Each scene shows the same named points in several views. A view is turned or mirrored, and shifted as a whole, has a little noise and may leave points out.
(in the rows, 128 means zero)

Scene 1
View 1
k_11: [166  96 130  94 127  97 160 172 137 139 158 111 140 143 131 172 114 123
  98 141 130]
k_389: [171  79 122 134 123 133 135 127 151 151 139  86 125 130 122 125 108 126
 127 120 131]
k_21: [132 111 135 123 117  93 114 135  92 160 179  98 128 158 141 139  69 144
 146 144 128]
k_913: [142 121 119 102 151  50 114 184  79 129 179  46 114 185 147 171  78 129
 154 152 129]
k_23: [162  53 110 119 125 161 157 123 154 130 134 121 145 124 103 136 123 124
 113  75 166]
k_988: [124 106 119 130 126  90 100 129  76 147 175  70 112 164 141 128  60 133
 172 129 129]
k_902: [169 128 145 103 117  74 133 168 118 169 172  85 121 155 146 155  85 128
 119 177 106]
k_137: [128 126 168 122  81 115 129 121 127 181 182 173 135 123 131 127  67 157
 108 150 128]
k_422: [175 133 152 109 113  69 138 177 131 168 169  98 126 152 152 159  90 127
 109 187 106]
k_689: [197 106 170 114  84 152 176 123 213 184 148 184 152  82 119 131 115 137
  57 154 121]
k_255: [166  60 108 141 122 153 138 104 155 149 137  68 122 129 114 110 108 125
 144  99 148]
k_180: [164 117 151 104 118  85 140 157 131 162 169 109 128 146 135 155  92 130
 110 160 117]
k_545: [193  79 107 158 111 168 116  87 183 183 123  52 113 112 130  91 105 115
 141 121 132]
k_903: [125  53 115 105 139 135 161 149 116 111 157 124 143 141 105 155 113 132
 125  74 159]
k_848: [111 113 139 121 116  88 121 147  81 157 189 106 123 161 134 139  61 140
 141 137 134]
k_751: [134  99 121 134 126 103 104 118  86 149 168  55 111 161 133 124  64 135
 167 132 130]
k_644: [155  71 105 105 147  97 141 163 112 116 155  66 128 161 122 161 109 116
 139 113 143]
k_577: [156 125 162 140  97 103 118 116 124 186 166  97 122 141 142 118  74 139
 133 165 111]
k_510: [121  60 124 100 130 128 164 143 116 121 159 152 148 139 103 155 109 143
 106  73 157]
k_491: [116  43 101 103 141 133 161 140  99 104 161 127 142 145 108 160 109 135
 130  65 172]
k_996: [171 112 155 140  84 141 130 100 167 196 160 131 132 108 136 107  80 136
 104 148 123]
k_403: [162  46 103 132 122 168 143  99 159 135 130  91 135 118 110 115 118 125
 132  66 162]
View 2
k_903: [135  62 156 194 118 152 151 143 124 101 110 111  86 155  88 110 167 147
 125 114 122]
k_996: [117 144  94 178 160 173 140 121 150 112 176 151 148 121  87  93  92  82
 105 135 168]
k_577: [107 162  73 201 136 149 130 106 130 104 172 121 155 122 100 125  73 127
 112 140 174]
k_255: [115 132 108 177 156 144 107 143 110  90 162 102 159 120  71 103 116 130
 107 126 127]
k_644: [105 105 125 203 121 122 116 132  91 100 111  72 121 134  74 134 145 172
 121 135 113]
k_23: [136  83 142 169 141 165 139 156 131 102 136 123 117 138  68  84 160 115
 120 110 118]
k_751: [124 114  82 215 107 119 115 132 114  66 167  90 149 116  95 151  89 180
 101 115 144]
k_902: [ 73 154  93 223 130 132 130  95  95 130 133  96 138 133  88 150  94 140
 127 172 154]
k_403: [142  80 136 159 152 166 120 172 134  74 155 116 134 126  57  78 158 122
 106  95 109]
k_491: [139  52 146 205 100 146 155 151 132  91 112 112  92 150  95 118 169 168
 120  99 122]
k_913: [ 85 133  91 232 101 103 122 103  71 107 119  52 130 136  94 172 101 198
 127 149 141]
k_848: [108 117  91 226  90 137 150  98 123 103 142 111 121 131 117 159  86 165
 107 132 168]
k_988: [129  95  97 216 100 120 131 130 114  80 141  86 133 126  91 145 117 186
 107 110 130]
k_180: [ 87 146 103 217 133 143 144  94 109 136 126 108 127 140  90 131 104 119
 127 162 164]
k_689: [102 150 125 172 186 199 156 119 150 164 145 169 119 137  67  58 129  30
 128 158 171]
k_422: [ 66 165  90 219 138 141 131  88  93 143 134  92 132 138  86 141 100 124
 132 180 161]
k_21: [113 127  81 219 102 135 143 108 120 103 151 106 136 125 105 146  92 155
 104 135 167]
k_137: [118 131 101 209 116 178 172 101 159 133 155 160 111 135 121 118  88  99
 107 140 195]
k_510: [131  69 148 194 111 160 163 134 134 115 111 123  84 156 101 108 164 142
 126 114 138]
k_11: [ 93 123 133 201 135 153 140 108 101 135 115 100 108 149  81 124 141 125
 139 154 143]
View 3
k_403: [114  71 134 134  97 112 105 130 140 116 118  97 162  79 115  98 150 130
  97 105  92]
k_491: [ 94 104 126 132  78 123 113 130 138 115  58 135 163 161 116 135 141 108
 114  85  63]
k_902: [150 130  53 127 150 156 136  81 157 104 102 186 113 133 139 141 132 114
 164 132 178]
k_689: [176 173 130  75  94 148 116  74 167 121 192 141 104  61 174 133 137 127
  63 109 146]
k_11: [134 141  86 105 101 141 130 102 152 101 106 172 125 135 139 136 139 101
 133  84 135]
k_913: [117 101  30 149 152 147 134 101 148 102  42 192 136 175 121 144 133 104
 197 128 160]
k_422: [142 149  48 112 144 152 135  78 154 105 105 197 109 133 149 142 131 108
 163 125 178]
k_23: [119  98 135 122  89 117 103 124 144 109 119 114 155 103 121 113 142 116
  93  91  95]
k_848: [129 121  98 136 139 144 130  77 156 132  52 162 137 176 141 161 144 123
 154 170 131]
k_545: [142  67 107 145 140 115 114 112 150 113 156  87 144  53 117  85 148 149
 113 154 152]
k_21: [132 109  87 137 146 146 128  83 150 127  69 160 135 154 138 143 143 127
 149 169 145]
k_988: [104  80  78 153 135 131 122 112 144 121  49 141 159 160 121 137 147 118
 157 149 118]
k_751: [124  73  74 162 157 131 127  99 148 123  60 138 145 149 114 130 146 135
 167 177 151]
k_644: [ 90  88  78 133  90 121 116 138 136  91  72 148 156 128 102 114 127  92
 139  51 100]
k_510: [115 137 132 118  80 136 110 112 150 117  78 149 152 154 134 145 149 107
  95  91  69]
k_577: [151 117  94 127 148 144 129  63 165 127 106 150 120 118 145 139 148 133
 139 183 176]
k_389: [123  98  94 133 128 127 117 107 145 110 115 126 142  98 126 110 146 135
 123 122 142]
k_180: [148 141  75 115 128 149 134  85 153 110 107 177 116 129 148 148 139 114
 141 125 162]
k_996: [170 133 119 120 152 155 135  62 165 138 132 144 113 101 161 150 149 148
 117 196 175]
k_137: [164 164 138 105 124 153 125  66 168 142 108 156 117 133 169 163 148 134
 102 179 137]
View 4
k_389: [130 134 166 109 130 139 126 164 147 156 130  93 143 158 156 113 106 117
 123 108 139]
k_913: [162 102 136  95 146  94 110 113  99 128  92 110  29 146 164  92 108 187
 114 105 132]
k_11: [140 132 107 135 114 144 124 144 106 127 132 130 121 184 140  87 107 141
 120 130 153]
k_903: [180 132 111 139 106 128 159 157 167 109 158  79 114 186 139 117  71 106
 147 131 147]
k_255: [123 136 178 110 134 137 119 158 136 170 128  97 149 158 162 116 116 125
 121 103 139]
k_996: [101 157 186 111 149 178 126 169 146 162 128 116 163 150 126  96 136 101
  83 128 168]
k_137: [123 156 153  98 158 195 146 147 148 117 133 122 119 159 106  69 128  99
  60 156 190]
k_644: [166 112 131 127 115 104 124 141 122 138 125  92  90 170 168 115  88 148
 146 102 126]
k_422: [107 129 132 112 146 153 101 128  82 142 107 145  93 168 142  66 145 165
  89 128 152]
k_491: [201 125 111 137 114 117 165 156 175 107 160  68 100 174 137 116  62 101
 148 127 147]
k_23: [155 139 137 141 106 143 150 179 164 146 156  81 169 182 146 127  85  89
 143 125 148]
k_751: [164 125 190  78 166 123 125 127 152 148 105  78  70 130 153 107 104 148
 104 108 135]
k_21: [143 124 167  93 168 143 127 133 139 132 115 101  71 148 138  90 109 137
  91 122 156]
k_577: [112 145 187  91 173 163 119 141 133 152 108 114 109 135 141  84 138 136
  78 113 163]
k_988: [174 118 155  97 147 117 136 138 156 132 124  71  68 146 153 112  86 136
 127 111 139]
k_403: [154 141 163 127 112 133 145 186 179 159 152  63 173 165 163 138  77  88
 150 101 138]
k_510: [178 134 108 137 116 143 157 157 166 105 155  88 115 193 123 105  76  98
 125 142 163]
k_902: [125 130 142 100 148 139 107 125  94 137  99 135  87 157 143  78 133 165
  91 120 156]
k_545: [102 153 241  83 166 142 113 172 171 205 117  62 179 113 173 139 122 108
 117  90 137]
k_848: [158 128 156  86 164 148 133 127 148 114 116 101  55 146 132  81 107 145
  81 135 156]
k_689: [ 72 169 138 148 124 210 130 180 124 155 152 144 211 189 117  75 137  79
  92 156 186]

In a view up to two points have been moved. Name them for each view, in the order of its rows, or write -.
view 1 => k_988, k_255
view 2 => -
view 3 => k_644, k_996
view 4 => k_545

Scene 2
View 1
k_364: [108 137  92 115 129 168 107 116 115 141 114 134 118 129 120 118 117 152
 114 119 121]
k_641: [ 90 196  77 128 147 146  84 127 114 146 145 181 125  97 145 114 163 160
 121 125 139]
k_261: [ 97 139  74  98 122 146 117 129  81 144 140 151 156  99 135 117 157 143
 125 125 145]
k_114: [100 171  97 120 136 161  96 118 124 131 122 152 113 118 121 118 128 158
 120 116 124]
k_758: [ 85 158  95 125 152 157 104 130 104 166 109 147 134 111 126 120 125 169
 115 138 127]
k_483: [ 82 173 103 121 148 152 103 131 105 153 111 154 135 105 125 125 125 172
 125 134 130]
k_102: [ 95 202 105 136 149 161  80 117 142 131 117 166  99 118 122 121 123 171
 121 115 121]
k_77: [ 96 176 110 117 134 155 101 121 125 121 115 151 116 118 115 124 118 165
 126 114 125]
k_229: [ 85 228  92 144 158 149  71 127 140 138 136 189  98 101 141 115 148 172
 122 119 127]
k_964: [ 96 171  91 134 153 167  92 119 127 152 110 150 108 123 127 116 121 168
 112 126 119]
k_498: [101 173  80 124 139 159  90 119 120 143 136 160 115 111 137 114 145 152
 115 117 128]
k_514: [117 181  64 140 139 173  70 103 148 135 145 169  79 127 143  98 146 149
 100 102 117]
View 2
k_77: [119 105 137 110 145 166 127 129 147 121  95 118 115 137 155 122 131 128
  91 107 128]
k_229: [117  97 141  86 117 174 138 105 163 170 119 168  94 157 157 150 114 152
  95 116 112]
k_641: [135 120 143  83 137 188 149 123 145 164 112 152 110 155 148 155 111 126
 102 104  91]
k_364: [134 121 130 119 149 165 124 145 147 110  93 113 144 133 145 102 112 119
 107  90 109]
k_964: [125 113 139 108 140 156 134 140 160 135 107 138 123 133 153 107 107 143
 103  99 119]
k_114: [126 112 136 107 140 170 129 131 148 126  98 126 122 141 150 122 122 126
  98 100 116]
k_102: [115  94 138 105 124 162 126 116 161 141 107 145 106 148 160 125 120 150
  94 113 128]
k_483: [127 120 143 104 163 162 144 150 147 131 105 124 122 130 151 118 116 123
  91  98 118]
View 3
k_514: [141 139 173 151 144 169 101 177 116 119 159 183 119 123 152 137 176 108
 107 151 107]
k_261: [144 134 126 168 144 181 145 145 124 167 115 132 145 112 139 138 177 111
 128 144 171]
k_641: [148 141 143 147 161 181 130 161 127 132 143 152 122 105 136 125 201 142
 125 134 148]
k_102: [117 136 147 142 147 194 108 173 108  95 134 188  86 113 140 149 180 145
 130 128 134]
k_498: [138 137 146 157 143 179 120 164 119 135 136 160 126 116 145 140 178 120
 122 145 141]
k_483: [118 134 117 162 134 192 132 168 106 142 110 154 116 100 147 155 165 124
 134 144 163]
k_364: [120 128 133 174 125 183 122 165 104 151 111 159 131 114 155 160 148  93
 124 157 150]
k_77: [119 123 130 164 134 191 126 148 111 133 103 160 115 121 131 157 161 118
 131 137 163]
k_964: [119 138 132 160 134 191 119 184 101 130 123 172 108  98 158 156 165 124
 130 148 143]
k_758: [121 141 113 162 136 193 135 177 105 150 115 150 118  90 158 155 172 127
 135 146 162]
View 4
k_498: [105 171 140 115 136 140 125 122 164 132 147 104 120 143 136 121 134  92
 106 139 161]
k_77: [113 183 125 122 132 120 131  99 141 158 137 102 120 126 127 103 121 118
 101 142 153]
k_483: [116 165 125 119 128 120 133 107 146 167 123 110 116 146 143 122 112 103
  84 133 157]
k_964: [114 171 126 107 132 122 125 117 155 153 134  99 116 133 137 123 119 111
  95 132 162]
k_261: [104 156 142 142 138 141 136 103 143 144 136 130 116 163 150 118 127  62
  89 145 154]
k_229: [ 93 157 115  83 133 115 117 122 183 143 163  75 126 114 117 129 147  98
 120 124 189]
k_364: [127 190 145 131 135 144 133 116 143 144 122 119 113 152 143 113 111 117
  84 143 138]
k_758: [114 158 127 117 127 120 129 116 157 166 122 115 112 153 149 130 108  99
  77 131 160]
k_514: [110 192 150  99 140 156 118 145 184 103 156  88 120 129 124 124 140 119
 121 139 159]
k_114: [113 178 132 119 133 129 132 110 147 147 138 103 117 134 132 112 124 111
  99 140 156]

In a view up to two points have been moved. Name them for each view, in the order of its rows, or write -.
view 1 => k_261, k_483
view 2 => -
view 3 => k_102, k_77
view 4 => k_964

Scene 3
View 1
k_701: [173  49  94 128  56 130 157 145 139 102 113 162 152 194  87  96 133 117
 104  93 157]
k_795: [161  92 107 177 100 132 158 130 133 119  91 117 161 152 124 135 136 106
 110 106 164]
k_625: [146  55 147  94  97 152 168 113 139 142 116 140 106 184  65 127 128 139
  88  97 144]
k_977: [151  92 158 116  82 135 139 112 119 111  98 161  92 182 120 117 147 124
  97  87 145]
k_941: [140  82  89 136 146 128 146 123 123 129 131 130 141 149 109 146 133 120
  91 145 173]
k_627: [137  92 158 106 105 142 149 108 119 128 106 147  89 173 106 135 143 129
  90  98 144]
k_695: [140  70 136  99 110 136 150 116 129 128 122 149 104 176  88 130 136 132
  89 111 154]
k_508: [156 100 160 153  72 144 151 116 130 112  80 136 115 169 129 127 140 113
 106  76 143]
k_149: [144  89 180 120  88 160 167 106 135 136  90 132  98 175  94 138 136 131
  97  76 135]
k_925: [157  82 146 146  76 140 154 123 132 117  89 141 128 173 108 121 134 117
 107  81 151]
k_600: [131 104 144 100 129 122 128 103  99 118 122 162  78 166 126 133 152 126
  90 125 153]
k_652: [157  62 153  88  53 140 150 124 130 113 112 179  88 205  82  96 138 129
  98  75 134]
k_824: [136 109 182 116  96 144 140  97 115 125  90 146  75 175 121 137 147 130
 102  86 141]
k_346: [116 101 161 106 152 147 145  93 116 148 116 127  86 153 105 165 139 133
  86 126 149]
k_839: [144 121 200 129  79 146 134 100 112 112  80 152  74 176 145 129 153 122
 105  73 136]
k_736: [146  94 163 112  88 134 140 109 113 118 103 161  84 179 121 120 151 122
 103  94 147]
k_512: [152  78 117 149 102 145 159 124 139 128 102 118 146 161 102 136 133 122
 100 105 159]
k_680: [131  81 108 138 158 139 155 110 133 145 126 107 136 142  90 164 127 124
  86 141 168]
View 2
k_149: [ 74 107 160 148  85 114  84 120 122 140 125 106 102 121 132 135 164 114
 133 125 148]
k_652: [ 64  57 109 138  94  92  86 105 126 160 131  92  88 122 119 133 146 161
  87 131 157]
k_941: [ 92 135 120 133 107 139 139 153 129 131  94 112 179  69 106  83 143 154
 116 135 107]
k_795: [ 72 149 133 125 119 123 132 119 167 149 100 116 160  88 119 109 192 157
 145 145 123]
k_625: [ 78  76 139 142  72 107  98 118 119 143 120 100 113 102  96 122 128 128
 117 125 140]
k_925: [ 67 114 124 132 112 108 103 114 149 153 117 104 120 107 126 127 180 154
 124 134 141]
k_695: [ 84  97 129 143  92 119 109 134 109 135 114 104 125 102 110 112 136 142
 103 125 134]
k_680: [ 98 139 145 140  90 144 130 151 126 123  93 117 177  70 104  91 135 127
 132 129 104]
k_977: [ 67 105 126 148 118 114  92 129 120 147 135 101 108 127 136 129 169 155
  98 124 150]
k_824: [ 72 126 153 145 116 122  96 129 126 135 130 108 117 125 141 129 182 134
 126 121 144]
k_736: [ 74 105 132 148 119 118  91 137 107 137 135  98 107 127 137 126 168 151
  95 122 150]
k_627: [ 81 105 145 150 104 123  97 135 108 132 125 103 114 118 132 121 151 127
 103 117 140]
k_600: [ 93 117 129 161 125 138 111 162  90 116 130 100 129 110 137 105 145 150
  78 115 137]
k_701: [ 63  84  88 121 107  94 120  95 164 167 104  96 123  89  97 119 162 188
 113 153 139]
k_839: [ 67 120 154 155 133 122  75 131 108 133 149 104  96 146 165 138 199 136
 111 114 165]
k_512: [ 78 129 133 127 103 123 118 119 151 149 100 108 150  84 112 109 169 144
 140 134 124]
k_508: [ 62 124 145 136 124 117  94 113 143 144 129 107 115 119 139 130 200 147
 134 130 150]
k_346: [102 129 161 157  97 144 106 162  85 113 118 111 140 104 128 102 131 106
 110 111 129]
View 3
k_977: [173 126 160 132  88 138 112 145 145 107 154  98 143 107 134 159 140 118
 100 140 138]
k_512: [135  95 142 149 108 110 117 106 107  90 169  87 121 126 110 127 133  90
 113 151 145]
k_508: [176 130 133 143  97 128 125 154 125  77 156  97 143 114 135 131 138  82
  92 153 129]
k_941: [121  74 163 132 114  93 103  78  99 112 199 109 121 105 109 143 134 113
 129 140 158]
k_652: [163 143 169 142  68 142 100 150 170 140 116  76 136 135 125 159 141 144
 101 150 145]
k_346: [167  78 173 128  89 135 144  89 134  86 204 101 130 102 117 177 108 121
 105  92 163]
k_795: [137 101 131 144 123  96 106 114  89  83 177 103 128 110 118 110 142  77
 120 170 137]
k_925: [156 126 143 145  99 121 111 138 122  96 152  94 134 122 123 132 140  98
 105 158 140]
k_701: [129 133 156 153  98 111  73 128 125 137 126  84 126 138 117 126 154 123
 116 189 145]
k_625: [149 110 164 155  76 134 122 103 149 116 140  75 122 143 103 158 119 128
 100 122 164]
k_627: [169 111 165 131  85 140 126 125 147  98 165  96 137 115 125 165 127 120
  98 119 149]
k_600: [165  95 182 113  91 134 115 119 141 109 196 113 144  86 131 176 132 134
 112 112 146]
k_149: [176 116 148 151  73 141 143 130 148  84 148  81 129 127 114 155 113  98
  84 118 151]
k_680: [125  66 158 143 111 104 124  63 105  96 206  96 116 113 100 144 117 105
 121 114 170]
k_736: [174 122 165 127  86 141 118 144 148 104 164 101 145 102 137 163 133 125
  98 133 140]
k_839: [205 132 151 124  82 155 135 168 149  75 167 103 155  92 148 166 130  95
  84 126 130]
k_695: [150 102 169 134  86 126 110 105 143 116 164  94 134 121 113 160 127 130
 110 125 154]
k_824: [186 116 156 131  80 148 139 144 152  85 172 103 149  99 134 167 125 111
  88 117 147]
View 4
k_149: [145 123 130 115 134 135 121 201 123 101 103 139 126 118 140 115 146 127
 110 115  97]
k_680: [194 121 109 150 117 128 187 155  93 112  97 125  78  85 137  74 157 129
 132 113 150]
k_925: [131 139 158 124 125 119 149 155 127 102 125 146 117 123 139 104 156 131
  98 118 100]
k_824: [138 125 158 124 130 144 114 199 118 112 107 121 137  90 154 127 140 105
 114 105 112]
k_508: [115 142 166 122 107 120 133 171 123  98 121 144 132 107 141 108 154 125
 100 120  93]
k_695: [164 116 136 132 155 143 149 165 118 120 115 123  99 116 148 111 156 125
 103 105 135]
k_625: [168 105 118 120 165 141 143 178 126 113 114 134  91 149 141 112 149 130
  98 111 118]
k_512: [151 132 139 134 115 114 173 147 112 101 115 143  94 111 134  83 158 140
 110 121 114]
k_977: [128 128 170 125 143 135 127 169 127 115 127 124 123 113 155 130 144 114
  98 103 114]
k_346: [208 103 103 147 135 158 144 204  86 121  79  99  95  66 152 103 143 107
 138  96 151]
k_701: [129 132 163 124 153 113 172 110 138 110 148 153  87 170 140 103 162 146
  76 118 120]
k_795: [136 154 157 132  91 102 187 128 111  92 121 148  99  96 132  79 162 138
 112 126 110]
k_941: [181 124 139 152 123 127 196 130  98 118 118 120  76  87 145  84 158 124
 121 109 152]
k_839: [117 134 179 123 121 143 100 198 122 109 118 123 150  82 156 135 141 105
 108 106  96]
k_627: [163 110 143 130 160 150 134 176 119 123 119 113 108 122 159 128 143 116
 100 100 138]
k_600: [166 119 163 144 140 153 137 167 106 133 118  99 112  80 166 126 142 101
 115  90 149]
View 5
k_652: [131 112 135  97 142 147 109 123 160 135  75  77 115 120 102 206  93 145
 148 104 153]
k_600: [119 134 170 188 143 139 149 138 179 154 118 117 129  83 124 169  93 143
 146  99 169]
k_625: [109 134 122 113 144 156 123 138 138 122 114 105 121 117 137 173  99 146
 141 122 153]
k_736: [132 133 193 141 132 136 128 127 172 136  85 104 141 117 100 188 110 136
 134 114 150]
k_346: [101 161 155 185 142 157 166 155 152 131 139 127 135  90 152 155  98 150
 140 109 177]
k_839: [127 156 215 153 122 158 162 139 167 126  75  88 146 117 100 208 107 166
 132  98 177]
k_508: [130 153 207 132 125 146 133 127 149 119  85 111 150 136 103 185 127 141
 119 127 151]
k_824: [116 154 189 159 131 161 160 141 158 124  93 103 137 110 118 190 101 164
 138 103 180]
k_695: [115 134 138 141 143 144 125 135 153 135 119 118 124 106 139 163 103 138
 146 114 151]
k_680: [104 158 146 168 144 136 134 143 143 128 163 155 141  97 164 121 129 123
 133 146 145]
k_941: [117 138 154 172 144 119 117 135 162 141 163 151 138  97 145 129 126 114
 135 142 134]
k_701: [139 109 144  98 137 118  73 111 160 136  98 111 128 136  98 177 119 115
 134 147 111]
k_512: [121 151 169 135 137 134 116 127 145 120 129 136 144 124 134 150 133 125
 124 151 131]
k_627: [116 143 162 155 139 154 143 140 155 137 102 104 126 106 122 180  99 151
 143 106 169]

In a view up to two points have been moved. Name them for each view, in the order of its rows, or write -.
view 1 => -
view 2 => k_824
view 3 => -
view 4 => k_346, k_627
view 5 => k_736

Scene 4
View 1
k_193: [155 220 133  90 106 170 157 120 136 140 162 119 129 114  70 124  86 129
 132 158 116]
k_456: [174 140 133 138 116  96 128 113 140 163 103 144 100 109 122 165 124 180
  92  89 116]
k_485: [177 140 126 129 108 118 141 115 139 166 111 140 117 106 124 163 116 178
 101 103 119]
k_561: [181 197 125  96 130 159 127 125 173 167 105 153  45 122  77 172 117 178
 116 123 132]
k_214: [176 128 132 156 100  78 123 106 130 164 100 141 109 101 134 172 129 186
  89  73 116]
k_847: [176 163 107 112  80 166 153 124 133 177 138 113 146 102 123 156 104 168
 131 134 135]
k_880: [154 175 149 121 111 116 159 112 123 123 147 126 159 108 106 125  97 140
 100 131  94]
k_258: [179 142 121  92 118 171 184 136 145 161 118 136 149 108 130 156  89 191
 108 141 109]
k_237: [179 155 108 158  62 107 106 107 127 190 120 110 114  97 126 175 133 168
 123  86 146]
k_965: [157 200 135 107  95 155 163 120 125 138 161 116 163 106 101 124  90 135
 124 155 108]
k_574: [159 164 144 141 108 100 136 105 126 144 135 131 130 102 109 138 113 152
  99 107 105]
k_391: [168 138 137 140 110  98 145 112 124 148 125 137 143 105 131 148 112 171
  92 100 105]
View 2
k_456: [110 113 161 103 143 143 190 111 147 181 153 112 123 143 103 124 158  79
 124 126 152]
k_258: [119 123 179 113  96 157 170 130 133 137 155 146 171 149 157 162 119 107
  94 154 135]
k_965: [146 131 173 125 127 138 129 114 130 136 125 162 133 175 171 176 107 113
 106 122 172]
k_193: [154 137 173 124 107 132 124 100 123 138 117 165 121 204 178 170  86 113
 110 102 178]
k_847: [136 115 183 123 137 149 138 125 140 142 145 153 137 153 173 169 135 101
  95 167 162]
k_237: [130 102 173 112 194 141 152 107 154 183 157 128  97 143 129 138 181  73
 115 158 184]
k_880: [141 134 138 128 132 132 159 123 127 146 120 158 142 155 128 159 123 123
 123  86 163]
k_574: [133 127 142 117 153 133 169 115 138 164 132 139 124 153 112 141 144 103
 131  98 165]
k_485: [122 112 166 108 139 151 180 114 142 168 155 124 136 146 120 137 150  84
 118 141 152]
k_391: [119 117 154 109 135 144 183 123 141 164 151 124 141 142 115 139 154  91
 117 126 148]
k_561: [116 120 190  93  86 146 179  81 131 186 147 105 108 205 139 126  99  59
 117 112 148]
View 3
k_391: [169 135 100  92 136 147 148 103 123 137 126 166  61 156 124 113 110 132
 136 104 140]
k_965: [141 138 112 144 118 138 112 135  89 156 112 133  62 143 110 136 169 103
 175 123 104]
k_574: [152 130 122  90 139 144 135 107 128 148 121 153  62 153 116 105 126 134
 152 103 120]
k_485: [170 129 119 101 119 153 148 129 113 127 130 184  63 156 110 121 123 137
 121 108 147]
k_214: [169 118 128  74 140 159 166 114 139 122 134 201  48 164 104 101 106 160
 111 105 161]
k_847: [158 133 102 153 114 146 139 142  85 139 126 172  41 148 106 149 159 101
 150 131 142]
k_561: [159 121 172  95  94 172 110 162  99 120 101 172 105 161  89 102 164 149
 115  92  98]
k_456: [170 122 132  80 127 158 151 122 127 124 128 189  64 162 106 108 119 155
 119 100 142]
k_193: [128 139 128 141 115 140  95 140  86 163 102 120  80 145 103 124 180 102
 187 119  81]
k_237: [143 110 132 115 151 158 169 139 134 138 139 206  16 153  91 114 136 141
 132 134 161]
k_880: [153 143  99 104 130 138 118  98 112 156 116 125  72 150 129 112 133 112
 174 101 108]
k_258: [187 147  91 132  83 149 129 132  73 118 119 161  82 152 123 146 142 103
 133 106 135]
View 4
k_561: [ 47  46  81 145 125 144  91 122  62 140  91 184  92 204 157 153 124  97
 125 152 125]
k_574: [ 64  90 135 167 118 126 128 129  92 135 120 138 124 152 131 116 118 128
 135 140 110]
k_485: [ 75  78 119 187 102 118 135 118  77 147  79 130 110 175 141 128 124 117
 116 154 113]
k_258: [ 74  86 104 176  91 147 146  86 114 136  60 137  83 158 156 169 132 121
 112 169 157]
k_214: [ 80  70 129 202 112  90 129 138  54 165  94 112 130 177 140 106 125 120
 112 153  85]
k_456: [ 72  77 124 187 115 102 124 145  55 158 110 122 132 172 139 105 119 124
 122 148  89]
k_965: [ 68  83 140 162 109 163 150  92 132 101 102 173  79 154 123 140 125 108
 135 140 151]
k_193: [ 59  76 134 141 121 179 135  92 136  87 114 199  75 158 118 151 122 104
 145 132 155]
k_847: [ 85  78 154 193 101 134 171  99 102 119  81 144  85 165 118 126 133 107
 116 155 126]
View 5
k_391: [145  98 119 148 162 126 109 115  79 100 140 149 153 124 132 129  80 112
 135 143 166]
k_237: [157 101 120 164 201 148  90 138  58  94 159 168 139 106 183 140  97 140
 163 174 162]
k_574: [128 110 118 156 153 153 100 124  69  99 132 146 143 139 138 138 104 122
 149 129 161]
k_847: [136 117 128 136 165 151 138  88  91 103 179 127 104  95 163 161 105 139
 114 124 118]
k_880: [122 116 121 148 122 156 106  99  84 114 134 137 125 140 114 137 111 121
 135 112 152]
k_456: [124 110 108 159 199 127 116 141  70  82 142 146 172 124 160 138  81 121
 148 143 156]
k_258: [125 119 126 127 153 122 158  85 107  97 165 108 138 110 136 157  78 108
 100 107 119]
k_561: [ 71 148  92 161 188 139 148 150  74  66 149 108 175 141 168 161 104 128
 141  85 121]
k_965: [113 131 124 146 133 170 126  86  84 111 163 117  99 121 142 162 125 138
 124  96 123]
k_485: [130 111 116 153 183 128 125 124  80  87 157 138 159 114 160 144  78 119
 131 136 145]
k_214: [148  97 113 159 205 117 103 143  69  85 145 160 175 114 166 132  72 117
 151 165 169]

In a view up to two points have been moved. Name them for each view, in the order of its rows, or write -.
view 1 => k_561, k_965
view 2 => k_391
view 3 => -
view 4 => k_456, k_847
view 5 => k_237
